Points, in no order, along strands that fork and pass close to each other.
Two points are linked if the straight distance between their rows is under 90. Some points are linked to none.
j_269: [ 13 -12  -5 -15 -10  24  37  32  47 -17  -6  55 -20  18  12 -22  13 -23
  14   4  11  38   5]
j_935: [ 28 -18  13  18  -4   6   1 -38 -42  18  16   3  -2  13 -14  19  -2  24
  -1 -22  15 -16  -8]
j_166: [ 12  40  11  -2 -12   0  -4 -13   3  41 -30   9   2  36 -11   1 -14 -35
  -2   0  10  20  15]
j_522: [ -8  34   4 -19  30 -16 -22  22   8   2 -32  -5   0 -33  15 -12  12 -31
  29  35 -12  -7  20]
j_478: [-13  13  21  -5  -7 -13  15 -11   4  52  -1  11  28  -6  -1  30  16 -13
  35   9  49 -22 -24]
j_934: [ -8  18 -27   6 -26 -29 -16 -16   0  -1  15  -7  22  13  34  35   2  18
 -26  23 -26  26 -16]
j_10: [-16   2  -7 -39  30  -2   8 -17 -16  20  -5 -29  17 -55   8 -11  25  10
  12  19 -12 -37   9]
j_14: [-34  45 -20 -10  16   7  13  39  22 -26 -11  22 -19  28   9 -48  29  13
   9  -3 -42   0  -5]
j_566: [-10 -17  -7  -7 -31 -10  32 -10  19 -13   4 -24 -19 -34  37 -27 -13  -2
  11  -9 -48 -32  26]
j_142: [-29 -31 -12  -7  17   9  12  27 -10 -27  39  -4   9   0 -18 -39  17  40
 -33 -33 -13  -2  -1]
j_745: [-12   1  36   1  14  14  17  16  13  11   4  -3 -28 -22 -12 -25   3 -10
  44  -4  20 -37   6]
j_962: [  0 -14  20   4  11  -8   7  10 -15  -5  12 -18  -7  66 -13 -15 -11  11
 -14 -31  17 -13  -5]
j_432: [-12  10 -11 -21  -2  28  23  -2  18  -9 -16   5 -23 -39  20 -33  -3 -17
  14  -2 -36  -6  24]
j_810: [-25   8 -18  12 -31  33   3 -18  15  19  13  -9   9  12 -15  24 -54   2
 -45 -17   7  34 -10]
j_180: [ 10 -18  41  -5  41  -8 -10  10 -10   8   7   6  30   5   9 -10  30 -50
   7  -7   1  -8  15]
j_860: [ 33 -30  19  31 -19 -37 -24 -50 -14  -4  24 -17 -26  -1  27  19 -19  -1
   2 -19 -31 -27  15]
j_460: [-10  25 -26  -9  12  24 -14 -11  15   5 -39   6  22  28  -9  16 -16 -47
 -36  15 -25  37 -17]
j_159: [-13  34 -47  11  -2   3 -21 -29   6  -9 -20   2  33  23   8  38  -8 -36
 -56  17 -60  30 -33]
j_392: [-11  53  -6  13  11  28 -27 -19   1  37 -25  14  18  17 -25   6 -21 -33
 -33  -8 -14  27 -12]
j_495: [  5 -57  -4 -26   1  20  58  19  34 -29   5  17 -21  16  18 -13  14 -16
   6 -12  -1   7  -1]
j_892: [ 36 -19 -15   7 -12   3 -12 -27 -17  -2  -1  10   3 -12  -2  35  -1  25
  -2  11   5  19 -15]
j_154: [ 21  -5 -24  23 -25 -55  -8   2   5 -44   8 -11 -38   1  28 -17  13  61
  19  18 -33 -14   3]
j_969: [ 21 -11  30  27   5 -25  14   9  -3  -6  36   4  -2  -7   0 -25  27  35
  32   1  52 -47  12]
j_333: [ 39   5   2   5  22   4 -12   7  -3 -17 -48  25 -10 -20  -9  17  19 -19
  33  17   4  15  -2]
j_605: [-11 -24 -23 -21   7  21 -18 -47 -26   4   1 -37  39 -56  -3  24 -28 -20
 -56  -1 -32  -1  12]
j_548: [-19 -10   7  10 -24  -9  17  32  27 -12  27  -6 -27   1 -30 -10  -9  44
  11  -3  46   4 -22]
j_588: [-27  22  14 -13 -25   9  36  -6   9  57   1   2   1   8 -11  -3  -2  -3
  26  -8  39 -22  -8]
j_313: [ 46 -24  37  35 -19 -23  -4 -53 -24  29  42   0  -9   5  13  24 -15  23
   7  -8   9 -21  15]
j_291: [ 28  -4   3  -1 -16 -19 -41  -9 -56   9  19 -17  10  31  -9   7 -32  24
 -38  -6  34  25  30]
j_98: [ 13  -3  31 -12  22  16   9  11 -12  10 -12  42  42 -45 -17  17  39 -47
  35   6  56  -9   3]
j_318: [ -9  16  17 -16  12 -20 -12 -16   0  14  -9 -32   6 -42  22 -10   6 -19
  30  21 -23 -20  28]
j_971: [-20 -10 -23 -17 -42   6  28 -15  -4  32  25   4  37  -9  -1  13   4  32
 -21  -4  36  -3 -21]
j_850: [  7  24  -2 -31   8  42  18  23  35 -11 -31  36 -33 -23   6 -25  17 -36
  18  16 -10  15  15]
j_654: [-10   8 -17   7 -21 -31   8   9   5 -30   2 -25 -21  35  15 -15  -8  36
  -2   2 -45  -3  -8]
j_617: [ 21  -1  -3  -2 -16   5  -8  37  22 -18 -13  21 -23  -9  -1 -27 -32 -24
 -19  -1  13  45  53]
j_412: [ -2 -36 -50  -8 -21  24  40  -5   0 -35   4  11   6  17   8  -1   3  28
 -43 -14 -23  11 -20]
j_472: [-21  -3  33  16  31 -21 -26  29  14 -11  20  20  15   4  20 -32  30 -28
 -16 -22 -29  -4  12]
j_222: [ 37  -5  29  21 -19 -35 -34  11 -34  -3  33  -3   1  45  -8   3 -17  32
 -16  -1  56   7  27]
j_997: [  1 -29 -11 -12 -10  16  26   3   0 -10  -4  -6 -11  67 -15  -8 -23  -2
 -24 -33  -3  15  -3]
j_170: [ 14  34  23  23  16  -5 -35   8 -31  17 -19  -1  -4 -11  -6 -16   6  10
  19  -1   8 -16  23]
j_723: [ -7   5   8  -7  30  32   3   7   2  -7  -9   5 -38 -43 -16 -34  14   2
  23 -16 -21 -24  17]
j_253: [-22  10 -23 -20 -23 -10   9 -15  -5  15  11 -20  30  25  12  18  -8  24
 -27  11   6   9 -19]
j_270: [ 19 -38  27  12 -26 -26   5   2  -3  12  44  -5   9  29  -1  12  -9  21
  -8   1  55  10   9]
j_424: [ -5 -13  -6  20 -22  17  -2  -6   9  -4   6  -9 -16  15  -7  -1 -45  11
 -29 -33 -14  22   9]
j_4: [-17 -18  12  15  29  -2  -2  28 -11 -22  21  -3   2  55  -6 -35  23  25
 -20 -43 -15 -14  -6]
j_454: [ 26  28  27  20  18  -6 -10  20 -39  -4  -8   4   3 -10 -15 -21  29  20
  38 -11  38 -46  16]
j_434: [ -2 -10 -18 -25  27   6 -12 -39 -32  22 -18 -30  30 -42  -2  17   6   4
 -11  10 -15 -18   1]
j_648: [ -3 -17  46 -18  53   7  -3  30  -5  -3   7  15  37 -41  -1  -3  44 -45
  22  10  33 -15  14]
j_634: [-30  14 -26 -12  -8  46  34 -32  35  38 -21  11   6  -8  -8  27  -9 -32
   2   4 -14  -6 -40]
j_213: [ 10  35   7  24  20 -16 -43   7  -8 -13 -24   3 -34  -3   5 -27  -2 -13
   4 -12 -42  -8  25]
j_469: [-41 -12  -9 -13 -24  22  41 -11  16  24  15  -3   6 -26  -5  -3   4  15
  14  -5  23 -16 -24]
j_918: [-29  36 -33  -5 -30  30  21 -16  29  36 -10  26  28 -13  13   3 -11 -22
 -16  16  -8  29  -7]
j_995: [-27  43  -8   2  28   2 -17  48  17 -15  -8  26   6   6  -3 -29  45   4
   8  17  -9  12 -17]
j_327: [ -8  21   3   9  26  -2 -16  27  10 -42 -15  -1 -37  11   4 -46  19 -14
  14 -12 -56  -9   3]
j_227: [ 45 -21 -17  24 -18 -31  -9 -15 -10 -29   9   3 -30 -19  19  14  14  52
   9  12  -3   1   2]
j_502: [-13 -42 -38 -23 -11  27  56   9  23 -35  -8  -6  -3   9   4   9  -8  11
  -7   1  -7   2 -39]
j_847: [ 58 -26  43  32   4 -14 -23  -7 -10  -8  -2 -18 -29   7 -22  35 -35  -9
  13   9  39  10   9]
j_201: [ 35   0  23   5  -7 -25  -2 -15  -4   7 -20 -11 -18  40  -2  21 -33 -30
  12  11  15  10  17]
j_939: [-25   8  12   2  -8  -5   0  11  28  14  24  30   7 -16  41 -38  31 -19
  -9 -17 -40   5  28]
j_655: [ 11   1  -6   2 -15 -22 -36 -23 -53  16  38 -21   0  44  13  36 -35  29
 -30   4  -1  16   1]
j_272: [-13 -14  12   0  -8  21  29  24  10  -7  -3  -1 -49 -16 -43  -9  -3   8
  37 -17  54 -27 -17]
j_223: [ 14 -46 -44  -4 -29  20  18 -36 -16  -7  21   3  19  23  -5  38 -24  23
 -58 -15  -7  28 -26]
j_771: [-37  16  -1  13  -6   6  -4   0  27  19  13  16  22 -14  24  -4  12  -8
  -8  -4 -17  10  -7]
j_729: [  8 -45  40  18  25   6 -11  11   9  -9  21 -16  -6 -17 -18  -2 -17 -17
  -5 -27  16   3  18]
j_697: [ -7 -51   8  -2  12   5  12   7   6 -12  28 -13  13 -15   1  -4   0  13
 -13 -18  10   3   3]
j_920: [ -5  22  -4 -24  17 -40 -16  36  24 -14 -46 -29   3   9  16   9   7 -18
  26  58 -13  16  -2]
j_239: [  9 -28  29  16   9   3 -26  18  -6 -19   6 -23 -20  -1 -46  14 -39   2
   3 -14  51   2   3]
j_921: [ 11  30  -9   9  38  25 -23  -5   0  -7 -56  19 -18  -8 -23  15  10 -18
  26  -2 -23   3 -31]
j_558: [ 37   1 -19 -27  12  12  15  16  19 -20 -53  16 -28 -26  -2 -11   4 -22
  37  31  -3  15  17]
j_383: [ 15 -14   0  13 -19 -34 -42 -40 -44   4  41 -31 -21  10  28  39 -39  12
  -9   2 -30  -7   0]
j_204: [-22  27 -32 -14 -17 -24  29   1   8  -6 -15 -41 -13  31  17  -9  -7  29
  25  31 -26 -19 -12]
j_598: [-17  18 -16  -5  25  42   3 -12  25  13 -34   5   2 -31 -10  14   2 -30
  19   7 -18  -2 -28]
j_922: [  1 -38 -42  -9  -9  19  -6 -40 -29  -1  21 -11  46 -24  -1  28 -17   8
 -79  -4 -20  24   3]
j_972: [ -8  18  15  -4  -1  -2   5   5 -24  31   1  35  55 -31  -4  20  48 -10
  24   1  58 -23 -15]
j_601: [-22  34  -1  -2  23   1 -13  52  -7 -24 -20  28  12 -13 -35 -10  46  12
  30  21  33  -8 -32]
j_301: [-15  46 -17 -27  -3 -33  -3  22  12 -17 -38 -42 -15  17   9 -13 -11  12
  30  47 -41  -2   8]
j_189: [  2  29 -17  20 -15 -16 -43 -32 -11  21  10  10  29  21   9  38 -15   1
 -43   6 -37  35 -15]
j_48: [ 10 -24  42  13 -12 -16  11  18   2   8  35   9   6  -1 -15   7  12  14
  23  -6  82 -32  -3]

A fork is a point with three links. Follow the links from the first point to the second and name the forks in between, in order.
j_272 / j_204: j_432 > j_850
j_412 / j_548: j_850 > j_432
j_10 / j_921: j_850

A fork is a point with three links, a tip a point with one. Leave the first point through the second and follow the links. Name the first fork or tip that comes.
j_920 / j_522: j_850
j_166 / j_201: j_810
j_227 / j_892: j_601
